Each row is a point on a landscape with many valleys, with its height.
A ball rolls from a point to the lowest of its 2 nearest points, and stops where none of them is lower. Distance is the straight distance between rows; heights are no part of it.
z58: [166 150  71  91 158   4 103 175 111 155 130 116 126 141 111 123 147 107
 123 101  87 142]  height 312
z771: [131  93 128 149 130 126  97 158 151  60 112 143  85 133 116 137 170 132
  97 116 171  93]  height 584
z367: [140 144 111 117 129 189 161  68 120 182 121 140 103 152 143 113 130 125
 155 146 143 141]  height 295
z572: [ 93  87 120  67 134  85  87 136 115 180 154  86 106 115  86 171 127 110
 117 120  78 160]  height 435
z351: [101 119 177 123 121 166 116 147 161  93 121 117  90 103 153 106 144 122
 123 145 168 123]  height 727
z422: [118 125 137 134 113 167 176 136 137 102 151 115 210  96 145 104  70 109
 151 163 117 156]  height 640
z826: [162 145 136 148 101 145 128 128 129  77 103 127 104  94 129  54 131 171
 129 106 121  79]  height 484
z385: [101 159  61 128 127 153 159 131  99 142 115 149 159 125 115 116  97 161
 152 190 148 147]  height 643
z371: [114 148 150  91 114  88 132 145  67 170 109 103 215 129 177 127 114  88
 126 206  89 151]  height 662
z860: [ 91 136 158  82 128  89 158 128 110 161 117 115 185  83 163 143 117  86
 129 211 112 173]  height 699
z967: [137 130 139  94 111 141 150  97  90 138 157  98 181  99  80 111  83 139
 169 168 135 102]  height 346
z984: [127 117 118 147  48 140 122 105 132 136 121 156 105 175 191  98 130 142
 125 118 109  95]  height 471
z759: [121 125 125  71 126 115 177  99  97 163 150  97 186 111 124 120 105 120
 151 200 163 128]  height 427
z881: [151 160 125 140 113 160 128  85 111 101  81 151  72  93 148 126 129 127
 154 133 134 137]  height 500
z207: [115 137 114 144  98 212 169 109 139  96  99 193 137 110 162  96 110 136
 195 177 110 124]  height 573
z386: [119 111  89  58 123 104 118 106  56 149 147  95 120  85  75 156 162 134
 120 127 123 140]  height 171
z24: [124 148 142 106 116 148 123 125 132  65 163 151 131  64 123 123 144 105
 140 139 122 129]  height 659
z380: [ 89 111 184 138 149 117 149 125 158 154 105 124 149  99 119 143 133 158
 106 182 151 163]  height 431
z867: [101 157  81 156 125 143 146 196 123  82 134 170 137  92 115 115  78 115
 150 137 123 103]  height 636
z522: [120 127 159 149 119 148 119 136 163  66 181 150 141  90 127 111 141 115
 138 103 118  89]  height 684
z323: [115 146 137 116 171  80 104 184 137 127 143 133 119  98 106 114 128 140
 122 114 112 120]  height 388
z409: [122 121 139 102 132 113 117 120  92 132  90  91 112 115  91 180 100 137
 139 152 167 152]  height 546
z124: [137 111  73  50 129  19  83 156  99 152 135 102 141 128  96 143 135  95
  98 115  75 120]  height 352
z217: [ 91 161 125 134 133 162 134 122 127 166 148 163 115 125 130 147 103 123
 166 134  95 125]  height 443
z91: [ 94 147 154 165 158 144 150 146 135 153 119 130 161 110 138  96 118 140
  93 152 138 149]  height 370
z174: [145 156 133 152 162  58 119 166 144 136 189 117 185 170 121 147 101  95
 107  86 100 134]  height 265
z97: [125 138 154 119 135 121 112  99 125 143 145 111 118 102 109 124 110  92
  87  93 118 133]  height 775
z817: [180 138 118 182 109  89 127  97 176 127 118 140  86 184 139  91 188 163
 120  69  97  86]  height 705
z837: [142 101 107 149 129 122  93 140 161  82 116 104  66 149 110 164 147 128
 120  81 154 126]  height 564
z431: [103  95 132  99 160 121 114  95 156 183 125 104 134 162  95 169 126 143
 100 131 126 159]  height 220
z819: [132 105 155  90 134 189 150  72 136 164 107 124  89 135 144 111 165  99
 147 139 154 143]  height 359
z585: [129 144  95 137  94 194 165 160 135  74 121 180 150  99 141 107  92 113
 175 138 131 126]  height 607
z567: [108 135  78 152 154 138 143 175 102 149 135 132 168 152 129 137  77 142
 140 161 152 141]  height 611
z632: [144 191 113 130 165 111 139 191  91 103 108 141 165  90 133 115  94 130
 125 145 141 155]  height 363
z288: [119 100 168 193  95 188 146 149 164  97 106 153 175 162 187 112 109 137
 139 143 123 125]  height 575
z98: [ 99 118  93 140 106 144 134 144 155 128 132 159 103 139 116 125 123  93
 108 111 151  98]  height 612
z133: [151 146 123 154 154 151 146  95 105 173 122 134 134 156 133 105 109 139
 123 124 129 119]  height 204
z421: [162 194 100 139 154  93 127 124  77 124 125 152 168  99 120 112 102 127
 110 117 120 124]  height 275
z980: [167 113 171 140  78 139 108  81 119 104 102 106  93 155 159 147 138 138
 140  91 108 126]  height 353
z877: [125 130 149 130 153 121 110 178 126 133 122 108  63 103  97 117 118 147
 158 108 123 101]  height 426
z456: [109 125 123 121 172  90 130 186 124 148 150 146 209 164 145 153 143 132
  96 168 128 175]  height 510
z436: [111 136 163  77 129  98 120  80 115 157 133  88 146  80 110 146 135 104
  88 137 115 177]  height 754
z362: [116  97  87  79 143  89 108  98 122 140 144  93 111 110  66 144 178 153
  88 115 123 169]  height 66
z758: [141 120 124 152 125 103 102 137 182 115 135 145  62 172 149 101 201 158
 111  81 127  99]  height 695
z184: [146 146  99 141 168 149 135 154 168 141 156 135 100 174 154  92 132 122
 146 120 145 136]  height 513
z490: [127 104 160  91 156  84 121 124 142 136 139  99 171 138 105 160 114  92
  78 115 175 148]  height 401
z275: [130 116 148 135 111 169 185  97 151 128 137 126 172 117 149 115  97 132
 189 174 141 125]  height 608
z633: [131 146 130 161 116 112 115 111 128 140 128 122 140 119  76 117  76 124
  92 101 120 106]  height 792
z483: [130 121 186 142 110 155 133 159 132  48  92 122  98 119 147  98 127 143
 146 139 169  93]  height 747
z27: [125 140  83  44 118  82 109 121  62 153 144 110 151 103 108 139 141  77
 105 151 127 132]  height 282
z48: [129 165 165 165 160  59 122 185 161 138 175 119 171 102 109 122 125 125
 117  97  96 134]  height 333
z143: [103 129 145  94 139 163 161 117 108 185 148 167 159 104 159 127 118  71
 140 171 134 153]  height 541
z255: [133 161 119 142 114 187 144 114 135  84  97 156  97 115 152 109 134 168
 188 151 112 147]  height 538
z426: [104 124 128  82 148  92  94 114 114 176 156 101  93  75  80 159 160 125
 140  91  65 129]  height 466
z335: [151 147  81 141 129 105 132 150 137  97 184 121 146 155  80 114 106 125
 142 111 138  68]  height 392
z940: [150 145 141 166 140 105 111 159 151 113 106 118  80 123 123  72 131 150
 127  94 110  86]  height 454
z111: [156  92  98 138  55 117 102 109 106 128 115 103  57 156 181 128 192 175
 133  87  91 128]  height 339
z179: [157 147  99  80 122 114 124 119  81 137 159 117 162 129 118 120 102  69
 113 135 154 119]  height 382
z553: [109 145  90 180 135 130 115 161 154 103  75 154 104 129 124 123 118 146
 112 138 119 146]  height 652
z700: [183 172 123 125 180  97 119 142 101 155 150 159 132 130 108 142 123 116
 119 103 143 115]  height 154
z942: [115 131 127 120 157 112 162 151 103 181 136 135 201 164 152 149  92 123
 125 198 153 157]  height 565
z987: [100 155 127 190 107 106 105 129 172  97  88 176  87 117 132 127 139 141
  88 107  89 114]  height 668
z935: [ 96 150 146  78 141  74 122 118 126 122 113 100 154  68 133 136 136 105
  91 191 136 198]  height 730
z60: [118 163 100 111 115 132 154 155 136 123 205 139 213  97 152 105  98  74
 132 122  75 150]  height 691
z752: [124 129 135 175 130 106 115 155 110 105 140 126 172 133  82 143  86 157
  97 118 129  83]  height 806
z205: [157 107 151 148 112 152 133  76 116 111 124 162 146 154 136 177 141  98
 106 117 166 114]  height 524
z321: [100 104 202 142 137 139 171 123 161  96 111 131 163  92 142 148 147 153
 143 192 168 129]  height 482
z247: [130  91 141 139  30 127 104  93 114  93  86 106  92 157 188 136 158 181
 129 123 126 130]  height 284
z968: [143 106 141 113 137 115  98 116 138 162 146  86  50 105  91 141 164 129
 137  60  90 131]  height 489
z990: [122  86 126 131 114 139 104 120 144  96 142 120  89 104  88 123 209 147
  85 111 149  86]  height 606
z801: [110 101 147 136  94 157 120 106 132 164  87 151  76 180 187 110 146 136
 110 130 127 125]  height 508
z399: [ 88 117  96 142 104 134 111  89 135 150 131 113  96 126 101 185 122 123
 117 104  90 152]  height 355
z882: [123  99  97 118 107 152 143 110  99 112  76  88  72 119 106 143 118 152
 154 160 182 135]  height 582
z568: [176 141 128 125 130 136 149  82 100 108 134 126 157 126 121 141 101  88
 116 112 182 123]  height 463
z279: [130 141 148 110 116 147 143 142  90 121 178 115 185 101  98  92  85 106
 146 130 128  76]  height 253
z7: [132 132  86 120 140 120 105 140 144 120 149 119  81 149  99 152 122  87
 132  95 143 121]  height 586
z715: [127 107 118 109 155  70  97 178 110 166 145 147 191 156 104 135 124 109
  61 111 140 119]  height 398
z341: [167 146 133 161 140 150 134 144 160  62 126 137 120 162 154 138 109 130
 164 116 142 144]  height 507
z63: [130 140 125 125 132 115 149 175  67 165 126  97 231 138 169 131  98  96
 121 162 120 151]  height 618
z556: [106 150 122  93 152 129 134 155 104 172 143 132 126 119 160 119  85  57
 133 144 108 164]  height 590
z566: [110 133 129 153 153  99 122 196 122 145 149 139 228 125 132 132 138 141
  77 138 128 123]  height 460
z870: [134 124 118 122 169  66 107 142 157 140 156 130 157 163 114 146 122 106
  73 104 140 160]  height 336
z985: [155 169 122 166 156 130 129 148 144 106 139 127 112 140 130  96 121 133
 140  86 115 126]  height 481
z863: [155 138 146 159  97 136 116 110 108 156 126 172  98 156 169  87 125 145
 134  88  99  68]  height 425
z107: [145  68 124  60 147  89 139 112 127 153 136  64 151 143  95 157 138 107
 104 129 184 155]  height 457
z827: [142 141 127 124 124 167 115 114 124 101 118 159  58 123 144 116 154  91
 150  99 137 128]  height 456
z90: [125 133 106 144 102 146 138 167 131  94 189 124 147 134 109  82  81 100
 140 104 124  75]  height 343
z601: [148 113 129 125 130 142 130 145 168  78 139  89  80 156 119 132 118 152
 158 126 152 143]  height 540
z746: [119  94 210 139  96 154 142  82 148 101 119 107 142 116 134 155 156 145
 127 146 148 106]  height 530
z349: [177 153  97 174 119 105 142 143 167 128 129 175 108 186 152 101 152 145
 170  87 101  81]  height 716
z944: [130 106 127  94 139 113 145  98 123 154 149  98 149 139 116 139 138 140
 145 164 188 132]  height 492
z21: [179 133 151 136 154 131 137 124 106 111 178 122 152 151  89 122 109 155
 154 109 142  81]  height 442
z656: [113 138 124 172 103 134 112 143 176 109 124 177  96 135 168  96 185 149
 105 110  93 106]  height 683
z807: [108  97 131  46 143  59  85 159 117 159 124 101 149 136 102 177 117 100
  98 111 103 144]  height 399
z31: [169 121 167 154  91 143 117 119  91  93 100 136  99 170 151 159 144 166
 163 119 140  97]  height 411
z222: [107 102 166 171 119 171 143 123 163 145  91 142 120 183 186 116 137 156
 132 156 130 142]  height 539
z730: [108 134 100 136 142 132  98 116 144 171 156 145  81 143 112 188 116 114
 159 108  69 134]  height 396
z655: [113 125 141 117 123 142 117  90 134  89 133 137  99  89 108 152 175 147
 116 126 138 124]  height 628
z104: [136 109 143 130  90 167 153  80 141 106 128 111 139 140 133 107 119 140
 155 134 155 102]  height 574
z355: [116 155 116 149 136 142 160 146 156  96 170 146 197  94 138  98 111 109
 118 125 104 143]  height 667
z992: [173 124 153 176 103 148 121 135 132  59  95 156 125 165 175 105 128 162
 159 106 125 108]  height 465
z448: [115  93 119 135  92 161 141  90 142 143  59  90  72 148 146 152 130 164
 169 165 153 139]  height 605
z669: [165 156  83  96 173  66 114 151 117 194 149 142 139 156 108 133 138  99
 123 107 103 134]  height 258
z404: [143 135 167 134 125 125 148 125 124  98 100 111 146 108 140 174  90 132
 148 147 162 157]  height 499
z872: [114 144 138 162 131 183 155 110 123 140 108 168 155 118 130  90 127 143
 112 143 130 118]  height 299
z254: [110  65 134  98 161 137  95  96 150 186  93  81  98 142  85 147 153 178
 106  99 109 154]  height 155
z805: [ 89 124  93 153 144 150 115 165 176 118  98 167  72 152 142 135 137 116
 128 134 155 138]  height 634
z769: [143  76 107 135 111 123  92 121  94 117  88  79  39 138 134 133 192 195
 136  87 101 127]  height 369
z617: [151 100 121 133  65 165 148  79 140 104  87 113  99 168 168 115 111 152
 170 154 146 115]  height 604
z453: [101 137 134 104 171 168 136 125 122 196 139 179 124 142 144 156 137 113
 155 147 119 159]  height 488
z528: [140 166 126 109 137 134 156 164  91 101 109 112 143 101 123 133  83 145
 172 176 161 173]  height 437
z925: [108 142 153 173 101 167 131 110 117 159  90 165 125 119 158  74 121 139
 101 111 105  75]  height 368
z381: [131 112 151 167 112 167 162 116 158 106 137 165 159 153 165 144 104  84
 122 122 138 110]  height 576
z786: [ 77 129 109 135 136 116 113 108 145 149 136 124 150 112  92 170 120 138
 108 154 112 146]  height 298
z401: [139 130 122  88 155 175 123  96 130 123 121 117  55 107 133 120 184 107
 147 102 142 167]  height 413
z777: [139  91 132 138 124 147 107  83  89 141  78  97  66 108 112 148 188 171
 107  95 106 132]  height 397
z904: [136  95  87 114 167 102 102  90 146 149 110 113  99 123  76 147 171 182
  96  87  93 154]  height 135
z202: [ 94 106 169 130 154 154 125 161 165 118 167 137 125 119 135 103 161 118
 111 126 141 103]  height 706

Where does a ball stop that starts at each point below?
z448 => z700
z585 => z133
z556 => z362
z758 => z837
z351 => z837
z426 => z700
z288 => z872
z143 => z362
z381 => z362
